Each row is a point on a landscape with many peaks, with its height.
A climber steps from a point to the highest of its 2 nearest points, and stops where none of them is higher. Distance is the straight distance between rows; heights are no part of it.
Q311 (h 280): | -14 |   7 |  11 | -31 |  -7 | -18 |  16 |  -4 |   7 |  36 |   0 |  12 |  -4 |  -1 |  -6 | -17 |  18 |  -5 |  -5 |   7 |
Q989 (h 148): |  -4 | -15 |   1 |   2 |   9 |   9 |   6 |  18 |   2 | -17 |  -2 |  -3 |  -6 | -12 |  11 | -19 |  18 |   7 |  13 | -14 |
Q885 (h 446): |  12 |  16 |   6 | -23 | -13 | -24 |  -6 |  -5 | -30 |  -3 | -16 |  23 |  40 |   1 | -17 |   3 |  29 |   7 |  -5 | -28 |
Q904 (h 189): |  15 |  -8 |   6 |  20 |  25 |  10 | -23 | -30 | -10 |   4 |  11 | -14 | -12 |  20 |  11 |  10 | -21 |  -6 |  -3 |  12 |
Q973 (h 78): | -10 |  12 |  -5 |  -5 | -24 |  10 |  -6 |  19 | -24 |  -3 |   1 |  13 |   5 |   4 |  21 | -16 |   5 |   1 |   7 | -18 |
Q347 (h 58): |  -6 | -14 |  -9 |   3 | -16 | -12 |  12 |  26 |   0 |  16 |  -6 |  -6 | -17 | -14 |  -7 | -15 |   2 |  19 |  22 |  36 |
Q982 (h 354): |  14 |  27 | -10 |  12 | -25 |  -4 | -15 | -17 | -53 |  10 |  -3 |   6 |   8 |  12 |  10 |  -2 | -27 |   4 |   2 |  -4 |
Q956 (h 338): | -39 |  -4 |   9 |  18 |   6 |   5 |  12 |  24 |  10 | -23 | -10 |  -9 | -21 |  12 |   0 | -16 | -16 |   4 |  20 |   2 |
Q629 (h 583): |   6 |   9 |   3 |  11 |  15 |   2 |  -6 |   9 |  10 |  -8 |   0 | -12 | -18 | -21 |   4 |  13 | -16 |  19 |  11 | -18 |
Q644 (h 125): |  12 |   7 |  11 |  24 |  -2 |  20 | -12 | -15 | -29 |  -7 |  12 |   0 | -14 |  -6 |  31 |  14 | -25 |   5 |   8 | -17 |
Q224 (h 569): |  10 |   8 |   6 | -14 |  -6 | -14 | -15 |  -3 | -37 |  20 | -12 |   4 |   8 | -18 |  -3 |   6 |  12 |  28 |  -5 | -21 |
Q957 (h 114): |   3 | -19 |  -4 |  -1 |  11 |   8 | -13 | -13 |   8 |  10 |   5 | -10 |  -2 |  25 |  -3 |   0 |  20 |   4 |  11 |  -9 |
Q835 (h 229): |  17 | -15 | -23 |   2 |   6 |  12 | -23 | -10 | -20 |  11 |   1 | -30 |  -2 |  24 |   4 |  -4 |   1 |   2 |   5 |  32 |
Q340 (h 180): |   4 |  -4 |  -9 |   7 |   0 |  12 |  -7 |  -6 |  12 |   6 |   9 |  13 |   4 |   7 |  11 | -11 |  11 | -21 | -24 |   2 |
Q874 (h 101): | -14 |  15 |   2 |  15 |  12 |   7 |   9 |  10 |  28 |  -5 |  11 | -14 | -12 |   4 |   4 |  -5 | -20 |  -2 |   0 |   0 |
Q146 (h 504): |  29 |  21 |   1 |   2 | -28 |  -9 | -28 | -29 | -34 |  -6 |  -2 |  18 |  31 |  21 | -22 |  29 | -21 |   2 |  -3 |  -7 |
Q649 (h 434): | -11 |   8 |   5 | -13 |  18 |  12 |  42 |  20 |  48 | -23 |   8 |  -6 |  -4 | -10 | -13 | -16 |   6 | -19 | -16 |   5 |
Q709 (h 77): |   9 |  -1 |  24 |   8 |  22 |  17 | -16 | -39 | -17 | -12 |   1 |  12 |  -5 |   9 |  13 |  17 |   1 |  -3 |  -3 | -31 |
Q814 (h 167): |  15 |   1 |  18 |  15 |   9 |  13 | -17 | -47 | -25 |   4 |  24 |   2 | -11 |   5 |  17 |  13 | -25 | -11 |   4 |   3 |
Q49 (h 138): |   9 | -26 |  19 | -12 |  -2 | -16 |  34 |  17 |  57 |  -5 |  -6 |  -1 |  11 | -21 | -32 |   0 |   1 | -16 |   2 |  14 |
Q568 (h 497): | -10 |   1 |   3 |  22 |   4 |  -3 |   1 |  19 |   9 | -13 | -10 | -27 | -10 | -13 |  -5 |  12 | -24 |  21 |  25 |  -6 |
Q485 (h 246): |  -8 |   7 |  10 | -36 |   1 | -24 |  25 | -11 |  13 |  20 |   2 |  21 |   7 |  -9 |   7 |  -2 |  34 |  -9 |   2 |  -1 |
Q407 (h 424): |  26 |  23 | -11 |  -3 | -34 |  -1 | -23 | -15 | -37 |   6 |   1 |   6 |  21 |  13 |  -4 |  16 | -11 |   6 |  -1 | -16 |
Q53 (h 409): | -23 |   1 |  -1 |   6 | -14 |  -9 |  -1 |  24 | -20 |   4 | -15 |   1 | -16 | -12 |  10 | -15 |   7 |  19 |  11 |   6 |
Q865 (h 281): | -30 | -21 |   3 |  25 | -15 |   3 |   7 |  36 |  -2 | -27 | -15 |  -1 | -25 |   8 |  -4 | -17 |   0 |  11 |  24 |  16 |
Q428 (h 327): |   0 |  12 |  -6 |   1 | -10 | -11 | -25 |  -3 | -34 |   9 |  -9 |  14 |  14 |  -2 |   3 | -11 |  -8 |   4 | -15 | -11 |
Q389 (h 394): |   9 |  -9 |  -9 |   3 |  10 |   4 | -24 | -22 |  18 |  10 |   5 |  -1 |  -7 |   5 |   0 |  33 |  16 |   9 |  -7 |   4 |
Q153 (h 293): | -13 |  12 | -12 | -15 | -29 |   5 |  16 |  17 |  -5 |   4 |  -4 |  24 |  14 |  -7 |   8 | -37 |   3 | -21 | -15 |  -4 |
Q223 (h 585): |  14 |  10 |   0 |  -4 |  -8 |   1 | -11 |  -1 | -11 |   3 |   9 |   6 |  -3 | -22 |  20 |  22 |  12 |  24 |   3 | -25 |
Q639 (h 402): |   7 |  -5 |   5 | -16 | -15 | -12 |  -7 |  -3 | -20 |   5 |  -1 |  14 |  24 |  -4 |  -6 |  -3 |  39 |  13 |  -9 | -24 |
Q877 (h 372): |   7 |  25 |   2 |   0 | -12 |  11 | -18 | -50 |  -7 | -20 |   6 |  42 |  29 |   8 |  11 |  33 |  -6 | -31 | -13 | -24 |
Q724 (h 170): | -12 |  35 |   3 | -13 |   9 |  21 |  10 | -23 |   8 |  -5 |  21 |  11 |  -2 |  13 |  24 |   5 |  -4 | -24 | -10 | -25 |
Q393 (h 328): |  -3 |  15 |  -8 |  -8 |  -6 |  14 | -18 | -38 |  -2 |  -5 |  -4 |  33 |  19 |   6 |  10 |  36 |  16 | -16 | -12 | -20 |
Q926 (h 87): |  -8 | -21 |  -2 |  11 | -23 | -15 |  24 |  34 |  10 |  -3 | -19 | -14 | -24 |  -7 | -18 |  -4 | -16 |  17 |  24 |  44 |
Q750 (h 92): |  -1 |  -2 |   7 |   3 |  17 |   6 | -15 | -21 |  -7 |  -1 |   7 |   3 |  -7 |  17 |   8 |   6 |  12 |   4 |   4 | -27 |
Q936 (h 356): |  22 |   7 |  -2 |   1 |   6 |  10 | -11 | -23 | -45 |  14 |  -7 | -18 | -20 |  -3 |   6 |  19 | -20 |   9 |   5 |   5 |
Q419 (h 213): |  -9 |   6 |   8 |  -1 |  38 |   1 |  23 |   7 |  46 | -12 |   5 | -11 |   4 |  -4 | -13 |   9 |   9 |  -9 |  -8 | -17 |
Q507 (h 190): |  -9 |  18 |  -8 | -33 |   1 |  -7 |  26 |  -2 |   5 | -10 |  -3 |   5 |  11 |  -8 |  12 | -16 |  27 | -23 |   2 | -21 |
Q573 (h 159): | -10 |   0 |  -1 |   6 |   1 |   1 |  15 |  24 |  20 |  13 |  -1 |  -3 | -21 |  -8 |  -5 | -15 |  -8 |  -1 | -20 |  25 |
Q506 (h 83): |  -1 | -30 |  -3 |  12 | -14 |   6 |  30 |  31 |  26 | -17 | -12 | -23 |  -2 |  13 | -36 | -12 | -37 |  -7 |   8 |  22 |
Q21 (h 315): |  -7 |   0 |  -7 | -22 |  -1 |   8 |   2 | -19 |  12 |  -9 |  -1 |  28 |  15 |  -3 |   9 |  18 |  54 | -15 |  -4 | -18 |
Q840 (h 130): | -10 | -14 |  -9 |  25 |   8 |   2 |  13 |  12 |  22 |  -8 |   0 | -34 |  -3 |  24 | -19 |   4 | -49 |  -9 |  -2 |  34 |
Q578 (h 367): |  10 |  24 | -13 | -22 | -31 | -15 |   2 |   1 | -12 |   5 |  -1 |  26 |  30 | -17 |   0 |   0 |  27 |  -8 |  -6 | -17 |
Q777 (h 337): | -15 | -17 |  13 |   1 |  -1 | -13 |  23 |  38 |  28 | -22 | -14 | -12 |  -5 | -19 | -13 | -11 | -12 |   4 |  24 |  -6 |
Q413 (h 302): |   1 |   4 | -11 |   9 | -10 |   6 | -18 | -12 | -52 |  11 |   5 |  -7 |  -2 |  16 |  20 |  -2 | -26 |  -1 |  11 |   4 |
Q304 (h 404): | -13 | -16 |   4 |  10 |   0 | -23 |  14 |  26 |  14 | -15 | -24 | -27 |   3 | -24 | -18 |   5 | -22 |  15 |  21 |   8 |
Q680 (h 218): |  -8 |   1 |  10 |  26 |  17 |   7 | -13 | -26 |  -2 |  11 |  26 |   2 |   4 |  16 |  22 | -10 | -27 | -14 | -18 |  17 |
Q316 (h 587): |  21 |  -4 |   3 |  14 |  20 |  10 | -28 | -15 | -33 |  -2 |  -5 |   9 |   2 | -10 |  15 |  11 |  -6 |   9 | -23 |  -6 |
Q931 (h 94): |   6 |  -1 |  -6 |   3 | -28 |  14 | -13 |   6 | -40 |  -8 |   8 |   1 |  13 |   4 |  24 |  -7 |   3 |  13 |  11 | -26 |
Q8 (h 653): |   4 |  14 |   6 |   5 |   9 |   9 |  -7 |   2 |   7 |  -1 |  10 |   3 | -14 | -22 |  20 |  16 |  -1 |   4 |  -3 | -30 |
Q855 (h 223): | -11 |  13 |  -2 | -21 |   8 |  -2 |  29 |   6 |  37 |   8 |  14 |  11 |  -2 |  -3 |   2 |   2 |  18 | -12 | -10 |  -3 |
Q637 (h 278): | -10 |  13 |   1 |  -2 |  10 |   2 | -13 | -15 | -23 |  -6 |   5 |  15 |  17 |  15 |  17 | -22 |  -7 | -26 | -18 | -17 |
Q327 (h 99): |  -1 |  -6 |  -3 |  25 |  26 |   8 |  -4 |  -5 |  10 | -13 |  15 | -39 |   2 |  25 |  -9 |  12 | -47 | -14 |  10 |  34 |
Q961 (h 26): |  21 |  -5 | -12 | -10 | -14 |  -8 | -12 | -17 | -24 |  26 |   3 |   0 |   8 |  -2 |  -6 |  25 |  34 |  21 |  -2 |  11 |
Q133 (h 423): |  20 |  22 |  -2 | -13 | -23 | -17 | -27 | -22 | -19 |   2 | -11 |  27 |  29 |  14 | -31 |  17 |   2 |   5 |  -3 | -19 |
Q888 (h 473): | -36 |   3 |   3 |   8 |  16 |  -4 |   5 |  16 |  -8 |  -4 | -17 |   1 | -21 |  -9 |   4 | -22 |   0 |   6 |  -3 |   0 |
Q561 (h 300): |  -1 |  17 |  -1 | -10 |  -2 |  -9 | -20 | -12 | -28 |  -3 | -11 |  20 |  30 |   8 |  -8 | -22 |   7 | -16 | -20 | -24 |
Q6 (h 217): |  -4 |  18 |   4 | -35 |   6 | -18 |   5 |  -4 |  -1 |   9 | -11 |  13 |  12 | -13 |   1 |  -3 |  28 |  -6 |  -4 | -24 |
Q960 (h 418): |   8 |  26 | -13 | -29 | -24 | -16 |  -4 | -11 |   0 | -19 |  -9 |  30 |  44 |   2 |  -9 |   4 |  22 | -24 |  -4 | -16 |
Q493 (h 261): |  12 |  -7 | -12 |   4 |  -7 |   6 | -25 | -21 | -46 |  16 |   5 | -16 |   9 |  28 |   9 |  -7 |  -2 |   7 |   7 |  12 |
Q424 (h 501): |   0 |  18 |   8 | -21 | -10 | -30 |  -6 |   2 | -39 |  10 | -12 |  12 |  27 | -13 | -20 |  -6 |  14 |  15 |   4 | -14 |
Q803 (h 440): |   4 |  -9 |  -9 |   0 |  16 |  -7 | -10 |  -3 |  31 |  20 |   1 | -11 | -14 |  -9 |  -8 |  20 |   7 |   4 | -17 |  16 |
Q246 (h 286): | -37 |  -7 |  15 |  31 |  16 |   6 |   9 |  25 |  15 | -26 |  -3 | -10 | -11 |  16 |  -5 | -13 | -36 |  -8 |   1 |  14 |
Q857 (h 160): |   2 | -19 |  -5 |  17 |  13 |   2 |   3 |  13 |  24 |   3 |  -2 | -18 |  -9 |  16 | -19 |  -9 | -23 |  -2 |  -9 |  36 |
Q349 (h 144): |  17 |  -4 |  26 |  31 |  -7 |  12 |  -8 | -38 | -47 |  -5 |  13 |   5 |  -3 |  -8 |  30 |   7 | -31 |  -9 |   7 |  -7 |
Q383 (h 207): |   9 | -16 | -13 |  10 |  32 |   9 | -29 | -23 |  -8 |  14 |   6 | -19 |  -7 |  18 |  -7 |  13 |   1 |  -4 |  -9 |  28 |
Q912 (h 487): | -18 |   8 |   4 |  -8 |  29 |  12 |  28 |  15 |  25 | -14 |   2 |   7 | -12 |  -5 |   4 | -23 |   8 | -21 | -20 |   2 |
Q645 (h 57): | -19 |  30 |   2 |   7 |  -4 |  11 |   5 |  -9 | -30 |  -4 |   7 |  17 |  -9 |   4 |  28 | -12 | -21 |  -7 |   3 | -20 |
Q36 (h 322): |  -6 |   7 |  -5 | -21 |  -3 | -22 |  -9 | -17 |  -6 |  26 |  -8 |  14 |  10 |   5 |  -9 | -11 |  15 |  -2 | -16 |   1 |
Q400 (h 65): | -12 |   2 |   5 |   9 |  12 | -11 |  23 |  24 |  39 |   0 |   2 | -18 |  -4 |  -2 | -22 |  -3 | -22 |   2 |   1 |   8 |
Q856 (h 628): |  19 |   8 |  -1 |   9 |   4 |   4 | -20 |  -7 | -49 |   3 | -11 |   4 |   4 | -15 |   2 |   8 |   3 |  29 | -13 | -18 |
Q176 (h 400): |   4 |   7 |  -8 |   9 |  17 |   1 | -12 |   0 | -34 |   6 | -14 | -20 | -22 |  -5 |   8 |  13 | -13 |  24 |  12 |  11 |
Q743 (h 511): |  26 |   0 | -11 |  -2 |  16 |   1 | -18 | -14 | -16 |  15 |  -7 | -14 | -12 | -13 |  -1 |  26 |   8 |  22 |  -7 |   4 |
Q821 (h 127): |  -5 | -34 |   3 |   6 | -29 |  -6 |  37 |  33 |  15 | -15 | -20 | -14 | -11 |  -3 | -41 |  -9 | -34 |  11 |  26 |  35 |
Q332 (h 86): |  18 | -35 | -13 |  11 | -23 |   6 |   7 |  24 |  12 |  -6 |  -1 | -19 |  -8 |   0 | -12 | -11 |   2 |  13 |  17 |  24 |
Q416 (h 326): |  -2 |  -2 | -10 |  -3 | -20 |  -6 |   3 |  15 | -19 |  11 |  -6 |  13 |  11 |  -8 |   5 | -32 |   8 |  -3 | -20 |  -2 |
Q681 (h 260): | -22 |  13 |  10 |   0 |  25 |  15 |   3 | -17 |  -6 | -18 |  10 |  16 |   9 |   4 |  26 | -25 |  -7 | -34 | -17 | -15 |
Q576 (h 181): |   0 | -19 | -10 |  13 |   8 |   4 |  -5 |  13 |  22 |   3 |   5 |  -3 |  -6 |  -6 |  -5 | -16 |  -4 |  -3 | -20 |  24 |
Q38 (h 198): |   0 |  -5 |   0 |  16 |  14 |  12 | -15 |  -6 |  11 |   2 |  12 |  -3 |  -4 |   5 |  12 | -10 | -14 |  -6 | -16 |  16 |
Q606 (h 250): | -18 |  16 |  -8 | -25 | -10 |   7 |  39 |  12 |  12 |  -2 |   6 |  20 |  -2 | -11 |   7 | -30 |  13 | -24 | -12 |   4 |
Q547 (h 231): | -28 | -11 |   6 |  19 | -20 |  -1 |  24 |  42 |  17 | -34 | -22 |  -3 | -21 |  -1 | -14 | -14 | -19 |   4 |  16 |  24 |
Q409 (h 405): | -19 | -18 |   3 |  33 |   1 |   7 |  -5 |  30 |   7 | -30 | -15 | -25 | -12 |  14 |  -4 |  -1 | -23 |   2 |  26 |   6 |
Q399 (h 449): |   8 |   0 |   0 |  -4 |   4 |  -6 |  -6 |   2 | -31 |  16 |  -6 | -16 | -18 | -15 |   5 |  10 |   5 |  34 |  19 |  -7 |
Q974 (h 165): |   3 | -16 |  13 |  -9 |  12 | -20 |  19 |  13 |  51 |  -7 |  -2 |  -5 |  14 | -27 | -17 |   4 |  12 |   6 |   6 |  -3 |
Q101 (h 362): |  -1 |  -5 | -10 |   6 |  -5 |  -3 | -11 |   8 | -23 |  11 |  -8 |   2 |  -1 |  -6 |   9 | -12 |   5 |  16 |  -7 |  -1 |
Q453 (h 66): |  17 | -31 | -13 |   0 | -24 |   4 |   2 |  25 |  -7 |  13 |   7 |  -8 |  -1 |   1 |  -5 | -13 |  22 |  20 |   5 |  26 |
Q993 (h 312): |   0 | -23 |  20 |  -1 | -11 | -18 |  29 |  30 |  27 |  -3 |  -5 | -10 |  -6 | -23 | -11 | -16 |   1 |  12 |  22 |  12 |
Q769 (h 56): |  28 |  -6 |  22 |   6 |   5 |  14 | -23 | -42 | -54 |   3 |  -8 |   8 |   2 |   5 |   0 |  33 |  -5 |   0 | -12 | -20 |
Q967 (h 46): |  14 | -21 |  -6 |   2 |  14 |  -4 |  -8 |   2 |  24 |   4 |  -4 | -38 |  -7 |   9 | -21 |  20 | -13 |  12 |  21 |  17 |
Q872 (h 318): |   4 |  17 |  -7 | -17 | -26 |  -3 |   2 |   0 |  15 |  18 |   2 |  18 |  12 | -14 |  10 |   0 |  15 |  -4 | -11 | -10 |
Q677 (h 364): |   9 |   6 |  -5 | -18 | -13 | -14 | -25 | -20 | -15 |  21 | -10 |  14 |  18 |  17 | -17 |  12 |  23 |   7 | -11 |  -8 |
Q667 (h 109): |  14 | -26 | -11 |  21 |   0 |   7 |   3 |  21 |  26 | -18 |  -1 | -22 |   0 |  12 |  -8 | -10 | -13 |   3 |  16 |  10 |
Q126 (h 59): |  -9 |  -3 | -10 |  13 | -28 |  15 |  -4 |  17 | -19 |   1 |  10 |   5 |  -1 |  11 |  20 | -24 |  -7 | -10 |   0 |   4 |
Q962 (h 348): |  -1 |   4 |  -3 |  -2 |   5 |   1 | -17 | -28 |   7 |   9 |   1 |  24 |   4 |  -5 |  -3 |  32 |  19 |   4 | -20 | -11 |
Q462 (h 339): | -13 | -10 |  26 | -12 |  17 | -13 |  44 |  28 |  38 | -11 |  -9 |   5 |  -1 | -18 | -25 | -25 |   0 |  -9 |   3 |  14 |
Q583 (h 224): |  -8 |  34 |  -2 | -18 |   1 |   2 |  -9 | -14 |  -3 |  13 |  -1 |  10 |  -5 |  -5 |  10 |  11 |   0 |  -5 | -11 | -30 |
Q584 (h 128): |   5 | -21 |   2 |  11 |   8 |  14 |  -7 |  17 |  16 | -18 |   6 | -18 |   3 |  10 |   0 |  -7 |   5 |   8 |  15 | -11 |
Q81 (h 104): |   3 |   0 |   4 |  17 |   6 |  18 |  -8 |  -2 |  -4 |  -9 |  16 |  -7 | -17 |  13 |  17 |   4 | -16 |   4 |  18 | -13 |
Q360 (h 475): |  17 |  -9 | -14 |   0 |  18 |  -5 | -22 |  -2 |   5 |  16 |  -5 | -21 | -11 | -17 | -10 |  14 |  -1 |  16 |  -7 |  25 |
Q723 (h 474): |   9 |  28 |  -8 | -13 | -17 |  -9 | -14 | -24 |  -6 | -32 | -15 |  36 |  47 |  10 | -22 |  25 |  17 | -17 |   2 | -18 |
Q529 (h 47): |  21 | -17 | -13 | -13 | -27 | -12 |  -4 |  12 | -20 |  25 |  10 |  -6 |  11 |  -7 |   3 |   7 |  32 |  22 |   6 |  25 |
Q932 (h 48): |   0 | -27 | -17 |   8 |  -6 |  -2 |  14 |  24 |  11 |  -4 | -11 | -36 |  -6 |  22 | -32 |  -4 | -27 |  -1 |  25 |  33 |
Q179 (h 244): |  -2 |   4 |   5 |  -2 |  29 |   4 |   0 | -10 |  38 | -13 |   5 |   5 |  -5 |   2 |  -5 |  18 |  19 |  -2 |   2 | -18 |
Q448 (h 81): | -20 |  12 |   8 |  15 |   9 |  19 |   0 |  -8 | -17 |  -5 |  13 |  -2 | -24 |   9 |  26 |  -8 | -30 |  -3 |  12 | -12 |
Q270 (h 129): |  -3 |  11 |  -6 | -13 | -18 |  -7 |  14 |  11 |  21 |  30 |  10 |   6 | -19 |  -9 |   0 |  -8 |  -2 |  -2 | -13 |  19 |
Q553 (h 358): |   2 |  -9 |  -3 | -16 | -13 |  -6 |   2 | -10 |   0 |   1 |   3 |  20 |  28 |   1 |   1 |  21 |  54 |  12 |  -2 | -18 |
Q355 (h 108): |  16 |   8 |  10 |  12 |  -9 |  15 | -16 | -10 | -41 | -10 |  10 |   4 |   5 |   5 |  20 |  10 |  -3 |  11 |   5 | -34 |
Q623 (h 196): |   4 |  35 |   4 | -11 |   8 |   9 |  -7 | -30 |  -7 |  -2 |   8 |  19 |  -5 |   4 |  16 |  19 | -11 | -20 | -19 | -30 |
Q871 (h 102): |   9 |  -6 |  -2 |   4 | -13 | -14 |   5 |   9 |  30 |  24 |   3 |   1 |  -7 | -29 |   3 |  -1 |  16 |   0 |  -8 |  22 |
Q96 (h 268): |  -6 |  21 |  -1 | -14 |   0 |  -1 |   4 | -10 |  22 |  23 |  15 |   9 |  -8 |  -8 |   3 |  15 |  13 |  -1 | -14 |  -9 |
Q534 (h 139): |  -1 | -21 |  -1 |  -7 |  -4 |  10 |   4 |   0 |  18 |  13 |   9 |   5 |   2 |  23 |  -7 |  -7 |  31 |  -4 |  -3 |   4 |
Q115 (h 64): |  21 |  -6 |  -4 |  12 |  25 |   4 |  -8 |  -7 |   2 | -11 |   2 | -33 | -18 |  10 |  -7 |  19 | -20 |  16 |  17 |  11 |
Q714 (h 40): |   4 |  -9 |  -5 |  12 | -24 |   7 | -17 | -10 | -22 |   7 |  17 |   2 |  11 |  26 |  21 | -14 |  -1 | -14 |  -2 |  -4 |
Q325 (h 67): |  29 |  -7 |  13 |  16 |  14 |  20 | -19 | -41 | -24 |  -8 | -11 |  15 |  -2 |  -7 |  10 |  33 |  12 |  -2 | -21 | -29 |
Q647 (h 532): | -34 |  13 |   5 |   2 |  22 |   7 |  15 |  31 |  10 | -12 | -10 |   8 | -14 |  -6 |  11 | -30 |  -7 | -14 | -18 |   0 |
Q984 (h 552): |  19 |  -5 |  -5 |  21 |  16 |  12 | -28 |  -5 | -13 |   3 |   5 | -15 |  -4 |  -7 |  11 |  14 |  -2 |  20 |  -9 |   2 |
Q161 (h 23): |   7 | -24 | -10 |  -4 |   2 | -11 |  12 |   5 |  34 |   6 |  -2 | -35 |   6 |  23 | -37 |   6 | -18 |   0 |  15 |  25 |
Q215 (h 37): |  -7 |  -7 | -10 |  -5 |   1 | -10 |   2 |  10 |   5 |  35 |   3 | -18 | -22 |   0 | -10 | -12 | -10 |  21 |   7 |  35 |
Q939 (h 384): | -16 |   2 |   8 | -23 |  24 |  -5 |  49 |  25 |  38 | -18 |   1 |   1 |  -1 | -29 |  -3 | -16 |   4 | -18 |   0 |  15 |
Q358 (h 191): |  -1 |  -9 |   6 | -15 |   2 |  -7 |  16 |  12 |  39 |   1 |   8 |   2 |  -4 | -15 |  -1 |  -1 |  33 |  -2 |   1 |   2 |
Q204 (h 357): |   3 | -15 |  23 |  -6 |   3 | -29 |  11 |  21 |  25 |  16 |   3 |  -4 |   0 | -27 |  -1 |  -2 |  14 |  17 |  20 |  17 |
Q510 (h 136): | -21 |  21 |  -6 |  -6 |   5 |   7 |  12 |   1 |  14 |   2 |  13 |   4 |  -8 |  10 |  15 |  -9 |  -5 | -13 |  -8 | -13 |
Q120 (h 177): | -14 | -22 |  14 |   0 | -28 |  -4 |  38 |  35 |  30 | -24 | -17 |   3 | -14 | -14 | -26 | -21 | -29 |   3 |  19 |  22 |
Q172 (h 80): |  13 |  -2 | -12 |  16 |  31 |   8 | -14 |  -7 |  -7 |  -6 |   3 | -45 | -12 |  12 |  -5 |  25 | -38 |  -4 |  20 |  32 |
Q831 (h 17): | -11 |   0 | -17 |  -4 |  -6 |  -3 |  -6 |   8 | -16 |  24 |  -6 | -12 | -27 |  15 |   1 | -13 |  -6 |  -5 |   2 |  29 |
Q237 (h 100): |  -6 |  -3 |  14 |  -7 |  -3 | -11 |  40 |  24 |  56 |   3 |   8 |  -5 |  -4 |  -9 | -27 |   1 | -13 |  -5 |  -6 |  19 |
Q892 (h 279): |  -7 |   5 |   3 | -22 |  13 |   2 |  10 | -17 |  28 |  -5 |   4 |  13 |   1 |   9 |   5 |  14 |  37 |  -8 |   4 | -23 |
Q725 (h 396): |  11 | -14 |   4 |  -5 |   4 | -16 |   0 |  11 |   3 |  17 |  -3 | -18 |  -7 | -22 |   1 |   7 |  10 |  32 |  16 |  10 |
Q757 (h 161): |  -5 |  -7 |  -1 | -17 |  -6 |   9 |  -1 |  -5 |  14 |   4 |  -2 |  19 |  13 |  13 |   5 | -18 |  31 | -13 | -13 | -10 |
Q742 (h 166): |  -1 |  -9 |   0 | -23 |   1 |  -1 |  21 |  13 |   7 | -17 |   3 |   5 |   8 | -19 |  18 | -15 |  39 |  -7 |  10 | -14 |
Q356 (h 242): | -20 |  10 |   9 |  15 |  19 |  14 |   4 | -21 |   4 |  -4 |  29 |   8 |   9 |  17 |  19 | -22 | -12 | -32 | -29 |   5 |
Q975 (h 419): |  16 |  40 |   3 | -11 |  -6 |  -3 | -13 | -41 | -14 | -36 |  -4 |  35 |  36 |  12 | -10 |  24 |  -2 | -34 |   0 | -23 |

Where does a climber stop that starts at each point below?
Q973: Q146
Q667: Q146
Q448: Q146
Q179: Q856
Q962: Q856

Call two points neighbours if one is among the 2 nearest of the other. Go from one point of each pair to the other, from neighbour to neighbour, staying as high as possible. Name the lowest point that can't be avoided.
Q101 and Q8: Q419
Q723 and Q856: Q393
Q399 and Q856: Q936
Q8 and Q146: Q507
Q856 and Q8: Q224
